Each row is a point on a tangle of strands that fork and nearly touch. The rows are in no order.
In the rows, zero is written as 128.
Points whose rows are less than 81.8 apart are linked; no others are. Some points are linked to none.
zorug: 123 121 153 100  89  94 133 112 101 122 191 143 171 114 112 137 115 128 156 132 180 124 151 159 106
Lerim: 116  90 166 155 103 126 123 125 128 158 109 113 136 158 145 139  75 127 118 142 115 162 128 124  92
Rafi: 110 161 140 154 124  74 126 117 153  85 148 100 128 113 109 146 170 134 129 121 130  97 165 138 135
Naped: 145 143 157 146 103  53 132 119 120 117 104  89  99  96 127 140 129 134 151 110 156 101 144 167 119
Boz: 159 128  98 216 136 135  89 109 136 101  98 152 114 162 135 105 140 128 120 164 111 164  89 101 120
mipi: 161 119  92  86 132 173 102 140  65 136 173 171 163 101  87 103 152 128 114 121 149 145 112 149  98
Fen: 129 163 153 177 134  63  90 114 159 119 167 119 126 119 111 135 131  98 111 139 146  97 131 150 141
tipak: 106 150 138 147 113 102 128 111 136  89 151 120 150 129 117 148 154 139 141 131 138 110 164 132 116
fuz: 193 119  94 131 117 126 105 139  90 142 145 161 155 118 136 117 109 111 177 115 175 128  83 147 130
Ripu: 103 157 117 117 127 114 142 106 135  72 166 133 170 135 113 146 180 149 150 148 152 117 149 116 124
Fize: 103 141 161  80 147 124 123 132 162 186 191 125 130 101 120  98 129  71  85 143 157  85 130 164 144
Kunu: 106  93 164 161 102 122 133 123 136 127  98 101 121 162 142 148  96 152 138 130  87 153 145 107 102
lofal: 115 119 127  57 129 158 163 137 116 148 165 144 170 111 121 127 135 103 125 140 165 111 150 145 115
totim: 160 148  80  98 170 173 106 139 109 126 150 153 138 121  99 118 159  91 107 135 138 140  96 127 141
lumu: 156 122  86 203 132 144 107 106 113 101  69 147 121 158 153 120 128 148 145 134 120 150  83  95 121
limak: 128 140 163 131 125  71 132 146 148 157 131 105 100  88 113 125 107 112 116 106 146  90 140 148 133
batu: 141 172 115 178 135  82 105 106 125  84 119 121 120 121 136 125 158 127 141 110 144  85 120 130 143
keniv:  79 130 114 144 154 149 108 139 184 114 134 115 115 154 123 119 140 130 101 149  78 164 147 105 147
fene: 119 164 101  99 184 153  96 140 191 152 146 149  86 146 111 121 136 112  80 139 105 118  94 119 209
gegen: 172 153  75 154 153 137  94 121 110 104 141 153 141 125 130 115 156 103 155 132 154 120  80 125 151
Teser: 160 139 133  82 123 128 167 151 104 144 118 139 114  76 134 138 112 112 148  85 152  60 127 139 142
fitun: 142 141 123 187 104 107 122  87 102  78  86 122 121 142 162 126 151 171 167 110 128 108 120 132 115
foti: 122 166 140 141 169  82  86 131 190 147 137 133  72 119 112 117 124 105  93 116 110  99 108 127 202
rem: 135 131 133 137 115 110  95 109 114 116 195 134 181 130 100 120 148 108 121 154 168 154 137 163  98
genaz: 123 104 133 124 110 155  89 136  73 154 170 144 161 122 108  99 135 128  73 136 144 181 116 154  76
luku: 145 135  96 192 154 142  91 123 155 105 116 139 120 161 123 104 148 119 104 164 100 168  99 101 138
Lobur: 125 147 152 102 131  85 154 147 154 143 114  84  85  84 112 137 131 124 122 103 131  92 162 148 136
bulut: 114 156 167 148 134  69 111 129 159 152 165 105 109 106 103 129 120 101 100 127 146  91 149 146 140
solut: 136 166  96 125 187 145  77 124 183 135 146 151  96 148 101 113 142 104  71 149 110 133  78 119 198
Befe: 113 126 146  65 145 151 122 135 143 196 179 136 134  92 130  90 130  66  74 150 169 102 115 165 133
bil: 116  98 164  50 100 152 200 125  96 141 126 133 139 121 147 151  93 141 152 103 128 119 153 125 110
vitok: 139 147 129 204 133  82  99 121 143 114  69 111  79 122 146 115 130 146 133 114 104 114 125 124 154
gak: 135 130 107 158 118 133 112 104 117  87 158 135 167 153 110 128 160 135 131 159 146 165 127 120  94
Luzen: 103 131 123 191 120 125 114 109 164  69  96 114 113 153 152 124 160 160 142 129  81 134 150  93 123
nutod:  77 131 129 129 157 141 119 156 188 132 139 114 113 139 122 122 133 124 102 131  89 141 160 116 154
selen: 132 167 134 141 115  60 139 120 136  98 121  81 101  99 122 145 167 145 149 117 141 100 163 156 132
soloz: 121 116 151 154 111 100 141 140 134 141  71  95  89 122 143 142  98 157 131 103 107 124 143 123 127
dodi: 134 119 138 197 101 102 124  96 122  95  88 119 118 158 160 138 126 159 154 116 112 130 121 114 108
vuven: 140 146 117 133 134 100 111 119 124 109 171 137 159 122 110 134 145 104 154 126 166 104 121 143 139
peto: 127  94 156 150 108 137 107 128 115 170 116 123 139 145 134 119  70 124 102 156 132 179 117 132  77
fup: 126 107 121 168 136 158 108 137 139 152  96 127 124 154 124 116  99 128 106 158  99 176 109 101 116
Luk: 117  96 156  97 117 141 161 145 126 175 112 119 131 130 144 132  74 129 118 119 138 118 139 126 116
med:  97 138 137  60 152 158 165 141 158 163 156 129 135  98 126 117 131  93 101 135 139  80 154 134 146
Busuf: 126  80 155 137 103 143 101 132  95 185 138 130 144 132 132 108  86 125  86 154 144 189 110 156  77
Zuzol: 142 168 114 183 118  92 123 101 106  67  96 118 113 127 148 122 165 158 156 110 144  89 124 130 131
rozaf: 104 158  99 177 138 130 128 106 143  64  82 118 109 145 156 121 186 176 153 110  91 113 146 102 134
sofeg: 130  92 166  75 106 137 188 133  96 158 113 126 124 124 147 149  77 126 142 101 133 110 141 131 113
Pigiv: 120 107 109 156 128 164 139 127 126 113  70 125 122 166 151 139 117 153 148 119  82 152 108  83 128
manum: 193 101 114  93 100 129 128 127  80 153 165 165 169 115 134 124 100 124 178 106 167 136 100 154 119
vima: 112 105 164 108 102 122 173 119 110 118 103 104 123 138 146 159 110 160 154 109 108 132 155 117 109
Zukog: 196 140  77 145 146 129  92 137 102 133 149 163 140 118 122 114 135  99 166 125 166 123  77 132 141
devat: 104 127  84 131 169 191 119 152 169 115  93 126 112 158 132 117 153 135 116 146  68 176 121  79 158
soz: 126 102 158 184  88 110 127 109 115 120  76 117 111 158 158 145  89 153 148 116  89 148 127 109 111
Nuzis: 162 100 125  66 105 159 156 131  84 155 153 161 165 116 129 125 104 121 156 122 162 139 122 149 113
Pere:  95 129 124  61 147 168 178 154 147 151 132 131 137 113 125 137 127 118 112 123 123  92 165 117 142
kabim: 134 170 134 179 146  68  89 110 151 111 148 117 114 115 125 133 148 105 124 120 144  84 113 139 161
fesem: 137 106 133 206 119 132  98 130 144 142  90 136 117 158 138 114  88 125 112 159 110 168 104 110 115
Dasa: 129 105 130 114 143 167 124 157 116 181 114 134 129 132 126 107  96 111  87 150 132 162 103 124 110
teg:  82 132 140 126 138 122 136 140 169 118 131  96 126 131 118 139 134 143 118 121 103 119 177 119 131
Laro: 112 137 118  74 140 153 187 152 132 124 112 114 118 108 133 147 137 143 139 106 114  88 159 107 150
bol: 121 108 136  46 109 176 206 133  92 123 123 145 148 125 143 164 118 150 153 116 126 114 151 114 125
vimis: 170 126 149 151  96  79 138 117  74 111  91 114 104 121 156 141 102 147 165  83 145 110 116 150 127
Numo: 122 101 148 124 107 132  92 126 100 164 164 126 159 127 119 102 117 117  85 154 159 180 126 159  79
Kuf: 162 116  97  57 123 178 124 145  72 157 167 172 164  91 104 107 150 108 128 127 158 132 120 157 104
nugef: 131 132 104  84 145 154 144 137 118 129 158 141 157 119 118 131 140 102 132 134 157 103 132 134 131
Rus: 138 103 151 117 106 128 162 117  87 114 117 130 141 144 155 152  94 141 166 109 127 136 120 119 117
Dep: 166 141 150 148  96  58 138 114  95 111  96  93  95 106 151 142 116 142 165  96 155 107 123 170 120
dez: 139 144  94  78 163 168 127 132 122 130 167 147 152 117 103 122 157  97 114 139 149 128 121 132 136
Dolut: 109 144 145 114 133  79 139 151 185 137 109  71  72  93 118 133 144 135 125 112 115 116 178 154 144
Fif: 126 117 136 121 108 112 114 112 111 139 181 139 180 119 117 129 118 114 144 140 180 137 139 167  99
Sur: 108 106 127 137 114 158 150 134 121 119  58 114 107 157 162 155 115 173 160 109  68 143 123  88 129
ves: 152 117 105  51 130 184 131 144  96 179 178 169 151  83 111  91 147  85 110 136 161 109 108 163 119
gir:  90 126 153  89 108 126 161 119 122 110 164 129 172 130 117 153 139 142 141 141 153 122 166 135 105
vuman: 132 150 108 162 171 123  72 123 186 132 134 144  99 152 108 102 133 112  75 166  98 154  94 124 181
zaka: 142 116  98 172 126 148 130 121 108 108  73 139 128 159 157 132 117 145 148 123 111 145  91  97 128
faf: 146  95 115  69 113 170 161 129  84 132 141 153 158 130 137 140 113 134 148 130 143 151 125 129 104
nepam:  96 117 140  54 117 151 178 125 114 133 162 134 167 118 119 148 136 132 133 142 156 116 165 137 110
Denat: 135 116 102 144 154 180 113 156 120 153  84 138 114 153 118 107 112 125  98 150  87 180  93  92 133
zov:  91 127  98 130 155 179 116 134 173  95 119 118 129 164 127 118 166 146 112 152  72 172 147  86 136
livus: 150 104 112 116 113 158 100 130  67 134 169 157 165 121  96 108 141 136 113 125 148 175 115 148  81
digol: 111 128 110 155 130 147 124 108 155  90 138 123 153 160 116 132 162 140 123 160 110 161 141 103  96
Rom: 166 156  66 128 176 160 115 131 113 104 132 158 138 135 119 120 168 107 134 129 141 128  81 112 156
Zona: 122 113 153 125  96 108 160 131 119 122  71  83  89 127 148 157 120 165 153  94  88 134 158 125 119
labaf: 140 125 119  56 145 171 123 141 123 188 173 154 132  86 122  84 135  64  90 144 157 106 101 158 133
lapug:  73 114 174 128 110 100 136 136 161 138 140  86 121 129 121 140 120 150 114 128 108 132 191 145 109
Nared: 154 102 155 131  95  93 154 113  71 119 109 128 126 134 158 147  95 144 173  83 138 124 116 131 122
tesu: 102 145 148  69 148 124 144 138 160 163 181 128 131 103 116 115 136  86  96 136 146  73 150 144 149
zop: 114 118  87 129 166 193 127 161 141 149  80 134 108 147 125 112 117 132 109 145  76 173 102  83 153
dotek: 130 173 135 167 155  70  90 124 176 127 125 116  80 114 113 122 144 111 108 115 111  92 119 137 184
faz: 146 135 104 140 113 124  97 107 107  93 180 151 178 133  96 116 160 128 144 150 160 160 126 146  92
Donap: 124 168 132 111 176 115 101 136 194 164 142 143  71 123 112 122 126 101  89 124 114  86  95 128 207
redun: 116 127 110  64 134 170 194 147 119 112 107 131 138 120 145 158 136 155 149 111 115 102 149  96 145
savi: 112 124 166 110  89  88 147 103 105 107 172 123 165 127 122 156 117 151 153 129 162 125 159 148 103
Demid: 130 141 134  65 107 120 194 132  93 102 123 123 123  93 132 166 142 156 163 102 140  84 160 130 130
kuve: 122 103 139 124 110 129 166 133 105 121  54  99  87 133 164 154 113 178 163  85  80 132 132 104 133
gigu: 115 112 172 181 108  87 119 142 157 152  89 103  91 133 128 127  87 136 115 121 105 138 146 127 119
ges: 144 148 105 196 162 117  74 116 177 117 112 150 101 153 125 104 132 110 104 158  98 149  90 110 175
Bug: 100 118 115 173 123 141 121 115 166  74 110 118 131 166 141 132 162 166 139 150  79 155 144  93 100
tepaf: 129 107 132 103 112 150 160 118  95 119 134 135 160 148 136 152 117 143 159 121 140 147 124 126 108
Sib: 121 107 157 208 116  98  95 138 156 145  83 128 104 148 139 118  74 129 117 148 100 148 118 114 127
Divop: 124 135 131 118 147 128 150 153 147 147 116 124 114 108 128 128 111 111 117 115 121  92 127 113 156

Follow the links from the first point to the second, and from the first to the third. Name the last point that the two ways share.
bulut, zaka, Busuf -> kabim
fesem, manum, tipak -> Rus
devat, Boz, manum -> Zona
fitun, Donap, limak -> kabim
zov, Rafi, Boz -> Zona
Denat, manum, tipak -> Rus

A fork is a point with three links, a tip a point with one. Leave the first point through the second and follow the links. Name the first fork or tip that comes.
Denat, zop -> lapug
Kunu, soz -> kabim
savi, zorug -> rozaf
vuman, ges -> Zona

A fork is a point with three links. Follow the links from the first point to the second and name the forks in between, in order.
gir, vimis -> Rus
Kunu, luku -> kabim
foti, gigu -> Zona
luku, tepaf -> Zona Rus
tipak, kuve -> Rus Zona
